Points, in no order, along strands that fork, close into loops and pass close to each other.
Two points are linked if the straight distance between their rows is under 27. Some points are linked to none.
K_634: [  2  12   0  31  13  21   5 -12 -11  -5  15 -21  -6 -15   1  -1  21   5
  26   6]
K_829: [  0  10   3   2   2  -7 -15   5  -6  24 -14  25   3   3 -22   3   9   3
  -6  -8]
K_267: [ -9   6  10 -29  -8 -14  -3   1   5  15   9   8  -7  21   4  12 -32   2
 -26 -13]
K_39: [ -6 -10   6  -1   4  -5  10   9   5  -4  -6   9  15  18   4   2  35 -20
   1  21]
K_964: [ 12   4  14  22   8   1   9   1  -5 -16 -20  -5  11  22  -9  13  36 -18
  11   2]
K_284: [ -3  -5  11  -4   6   0   9  12   5 -10  -7   0  12  21   8   6  39 -25
   6  22]
K_138: [ -4 -11  -9  17   4   5   1  -2   0  -9  -8   9   9  -3   4   0  16  -6
   0  15]
K_598: [ -2  15  13 -32  -5 -20   2  -1  14  17  14  12 -17  20   2  13 -29   9
 -29 -19]
K_68: [ 27  -1   0  15 -15 -11  -1  -9   0 -23  22 -17 -11  -8   0   2 -26   9
  15 -11]
K_52: [-24  -9  11 -20   4 -12   8  11   6  11  -6  19  17  14  -2  -8  29 -11
 -11  17]
K_490: [-11 -16 -14  -3  -6   3  -2   5   4  -7 -14  -6   8  -9  18  -8  -4   2
 -10  12]
K_852: [ -9  -6   4   2   0 -14   1   5   0  12 -14  21  15  10 -13   0  24  -5
  -7   9]
K_609: [  3  -8   0  20  11  15  -3  -7 -13  -7  -3   7  -3  -8  -8   6   4  -9
   3   5]
K_120: [ -7  -6 -15   9   1   7   1   3  13  -5  -4  -9   8 -14  14 -14  19  -1
   5  16]
K_688: [-10 -11 -15  -1  -1   2   5   6  13  -7 -10   1  12  -5  13 -12  19  -5
  -5  22]
K_142: [  8   0  13  10   9   4  10   7  -1 -24 -15  -7  13  22  -1  14  40 -21
  18   4]
K_48: [ 22  -9   2  -3  -4  -4   6  -4  -7 -19  13   5  -6   3  -8  10 -30  -7
   3 -16]
K_2: [ -6  -7 -13   4   3   9   2   2   1   5   1 -28  -2 -23  15 -12   3  10
  12   1]
K_819: [-20   2   3 -23  -5 -15 -18   8  10  16 -17  22  12   5 -11   2  -4  14
 -18 -11]
K_987: [ -4   4   5 -20 -14 -10   4  -8   7   3  19   5  -7  18  15   6 -41  -9
 -30   9]
K_67: [ 16  19   0 -29   8   2 -22  17   9   8 -10  25 -25   6  -6  -4 -16  11
 -19 -26]
K_485: [  1  -6  -3  24   6   7   0  -1   5 -10  -5   0   7   1   6   2  26  -8
   6  19]
K_152: [ -9   1   4 -19 -16  -1  -2  -6   9   6   9  -7  -9   1  24  -3 -41  -7
 -27  20]
K_695: [-19 -13   1 -16   2  -5  12  10   9   0  -6  16  19  11   5  -9  24 -12
 -11  25]
K_711: [ 29   0  -2  17 -16 -16  -2  -8   5 -20  24 -11 -11   0   4   7 -32   8
   6 -11]
K_865: [ -1   3  -6  24   6   9  -1   1  10 -10   1 -11   4  -9  10  -4  29  -3
  17  18]
K_464: [  4   5  -5 -13 -17 -10   2  -9  18   1  24  -6 -15  -4  17  -8 -41  -1
 -20  20]
K_831: [ -9 -14 -14   3  -2   6  -5   4   4  -5 -10 -15   2 -16  20 -11  -4   5
  -3   7]
K_440: [ -9  -9   5   0   3 -11   7   6   0   6 -10  16  17  16  -5   2  28 -11
  -5  14]
K_453: [ 19   9  15  31  21  17   5 -13 -20 -16   0   1 -10  -2 -25  12  -1 -16
  12   1]
K_176: [ 18  16  17  31  14   9   8  -3 -22  -9 -33  -7   6  26 -26  10  25  -9
  17 -17]
K_869: [ 22  -4   3  13 -13  -5   3 -10  -5 -18  25 -23 -13 -12  -2  -7 -19  12
  23  -8]
K_660: [ -3  -5  -2  -3   2   2  -6   0 -15  10  -5  18   3   2 -15  10  -9  -3
  -5 -11]
K_849: [ 13  -8   4  12   6  12   4 -10 -11 -18  20 -14 -13 -22  -3  -8  -6   8
  24  -3]
K_411: [ -2  -9  -2   4   6   7  -2  -1 -16   3  -5  16   4   0 -10   7  -7  -6
  -3  -6]
K_75: [ -3   6   1 -19 -18  -3   0  -7  12   6  14 -16 -16  -7  23 -11 -39  -4
 -20  22]
K_422: [ 11  22  -3 -23   4   4 -30  17   9   9 -18  33 -19   6  -8  -4  -7   9
 -21 -17]
K_652: [  4   0  -2  17   9  20  13 -13 -15  -4  22 -24  -8 -22  -1 -11   4  11
  30  -3]
K_352: [  6 -10   2  18  14  16  -4  -6 -12 -15   5  -1  -9 -17  -4   2  -1  -4
  11   4]
K_523: [-19 -18 -11  -8  -9  -1   2   3   7  -5 -20   1  17   0  16 -11  -3   2
 -15  13]
K_674: [  1  18  -1 -24  -2  -3 -31  13  14  15 -24  31  -9   3 -13   0  -5  10
 -20 -12]
K_478: [  0 -11  -3  14   7  10  -2  -4 -16  -2  -4  12   3  -2  -7   8  -3  -8
  -1   1]
K_923: [ -4  -4  -1 -14   1  -1  -5   4 -14   9  -2  16   1   6  -8  10 -17  -1
  -7 -19]
K_751: [ 21  -2   0  16 -19  -7  13 -14  -8  -9  26 -32  -9  -9  -2  -7 -21  17
  27 -10]
K_986: [ -3  17   5 -35   0  -8 -20  10   8  18  -9  14 -13   9  -6   9 -17  13
 -20 -25]
K_963: [  5  -7  -2  17  12  16  -3  -7 -12 -15  12  -8  -9 -21   0  -3   2   2
  16   4]
K_783: [ 10  -2  -3  10   2  17  24 -13 -14  -4  23 -29  -8 -18  -2 -11  -2  13
  33  -9]
K_545: [-25   7   9 -30 -10 -14 -16   3  10  19 -12  11   6  15   3   9 -21  13
 -26 -14]
K_767: [ -3   5   7  -1  -1 -16  -8   7  -1  21 -16  22   7   8 -22  -2  23   0
  -5   0]
K_880: [  1   7  -7  23  10  23  14 -13 -13   2  18 -26  -4 -20   3  -7  15   7
  30   2]
K_484: [ -3  12 -12  25   6  18   6  -5   4   5   9 -25   6 -16   9  -6  26   4
  25  10]
K_204: [ -7   9 -19  20   3  17  14  -4   1  12  10 -28  13 -17   9  -7  25   3
  26   4]
K_949: [ -7 -10 -12   8   5  11  -4   2   0  -4  -2 -17  -1 -20  14 -11   3   8
   9   5]
K_326: [ 14   1   8  17  12  14   4 -11 -20  -2   1  15  -4  -1 -21  11  -4 -14
   5  -5]
K_607: [ 26   1  -3  10 -16 -19   0  -6   8 -18  22 -10 -13   5   6   8 -33   1
  -3  -5]
K_791: [ -6 -16 -10  10   2   9  -2   0  -1  -8  -9   7  10  -5   5  -1   5  -2
  -4   9]
K_403: [-18   0   8 -21  -3 -21  -4  10  11  15 -15  25  13   5 -16  -6  18   5
 -14   4]
K_81: [ 18  -7   2  -2   2   5   6  -5 -14  -8   8  13  -3   0 -18   9 -21 -10
   6 -18]
K_980: [  8  21   5 -35   2  -9 -17  11  11  12  -4  18 -23  11  -5   4 -18  13
 -22 -27]
K_759: [-11  12   0 -26  -6 -12 -24  11  16  18 -22  26   1   0 -13   1  -2  16
 -18 -12]
K_188: [ -4   4   0  -3   4  -3 -11   4 -11  20  -8  24   3   4 -18   6   1  -1
  -6 -12]
K_456: [  5  16  10 -35  -2 -19  -8   6  14  15   5  10 -23  16   0  10 -22  13
 -26 -26]
K_702: [-10  -2 -16   2   1   9  10   0  -2  12   4 -33   2 -23  17 -12   3  11
  13  -5]
K_131: [ -2   7  -9  25   7  13  -2  -2   5  -2   6 -16   3 -13  11  -6  27   2
  21  16]
K_458: [  4   4   2  28  14  19  -2  -9 -12 -10  12 -15  -8 -17   1  -1  16   3
  21   6]
K_170: [-16 -17 -11  -6  -4  -2   4   5   9  -5 -12  10  21   1  10 -11  12  -3
 -11  19]
K_304: [  5   3   0 -14 -16 -12   2  -8  13  -2  24  -2 -14   9  16   1 -42  -4
 -23  15]
K_557: [ 16  -4  -1  11  -9   4  20 -15 -13  -8  25 -31 -10 -14  -1 -12 -11  15
  32 -10]
K_965: [ -8  -2   5 -22  -6  -8  -3   2  -7   7   4   8  -3  15   3  14 -30  -1
 -18 -14]
K_395: [ 12   6  15  29  11   2   8  -4 -13 -11 -25  -3   9  19 -13  13  32 -12
  11  -2]
K_79: [-11  -2 -19   6   0   6   2   5  13   2  -2 -18  10 -22  17 -16  19   7
   9  11]
K_976: [ 20  -7   4  10  -5   3   3  -9  -8 -23  22 -14 -11 -16  -6  -5 -17   8
  25  -9]
K_601: [-22  -5  10 -22   1 -18   3  10   7  14 -12  23  14   9 -11  -7  25  -2
 -12  12]
K_280: [  1  -4  13   0   7   4  10  12   3 -17 -10  -6  13  21   6  10  41 -28
  15  13]
K_41: [-11   1 -22  -4  -1   0  12   9  22   5  -4 -23  16 -21  18 -20  23   1
  10  13]
K_444: [ -9   2 -21  11   4  12  14  -3   2  12   6 -33   8 -22  13 -13  17   7
  20  -4]
K_603: [ 14  14  17  32  14   6   6  -4 -22  -4 -26  -3   5  19 -23  12  23 -10
  11 -11]
K_788: [-19   0   3 -22  -6 -18 -14  10  10  15 -17  25  14   3 -15  -3   7  10
 -17  -1]
K_40: [ 22  -5   0   0 -12 -14   5  -3   0 -19  16   0 -11   7   1  12 -32  -4
  -1 -10]
K_288: [-14   9   6 -29  -5 -13 -14   7   4  19  -6  11  -4  12  -2  10 -19  10
 -22 -21]
K_671: [ -4  -4   1 -19  -4  -3  -3   3 -10   7   0  10  -1  10  -4  13 -25  -2
 -11 -16]
K_726: [-14   0   8 -21 -16  -6  -1  -6   6  10   9   0  -6  15  19   5 -40  -8
 -32   8]

A fork is a point with three links, a tip a point with one. Leave the first point through the second and follow the links. Name the first fork or tip that comes.
K_711; K_607 | K_81
K_609; K_478 | K_660
K_788; K_403 | K_695
K_783; K_557 | K_869
K_131; K_865 | K_791

How many points has the smallest loop of links through each point below? Write - if it is on no loop.
K_557 | 11
K_464 | 6
K_188 | -

Name the points in between on the shortest way along the links from the first point to the second, in order.
K_849; K_880 | K_963, K_458, K_634
K_444; K_949 | K_702, K_2
K_767; K_267 | K_829, K_188, K_660, K_923, K_671, K_965
K_711; K_783 | K_68, K_869, K_751, K_557
K_2; K_120 | K_949, K_831, K_490, K_523, K_170, K_688
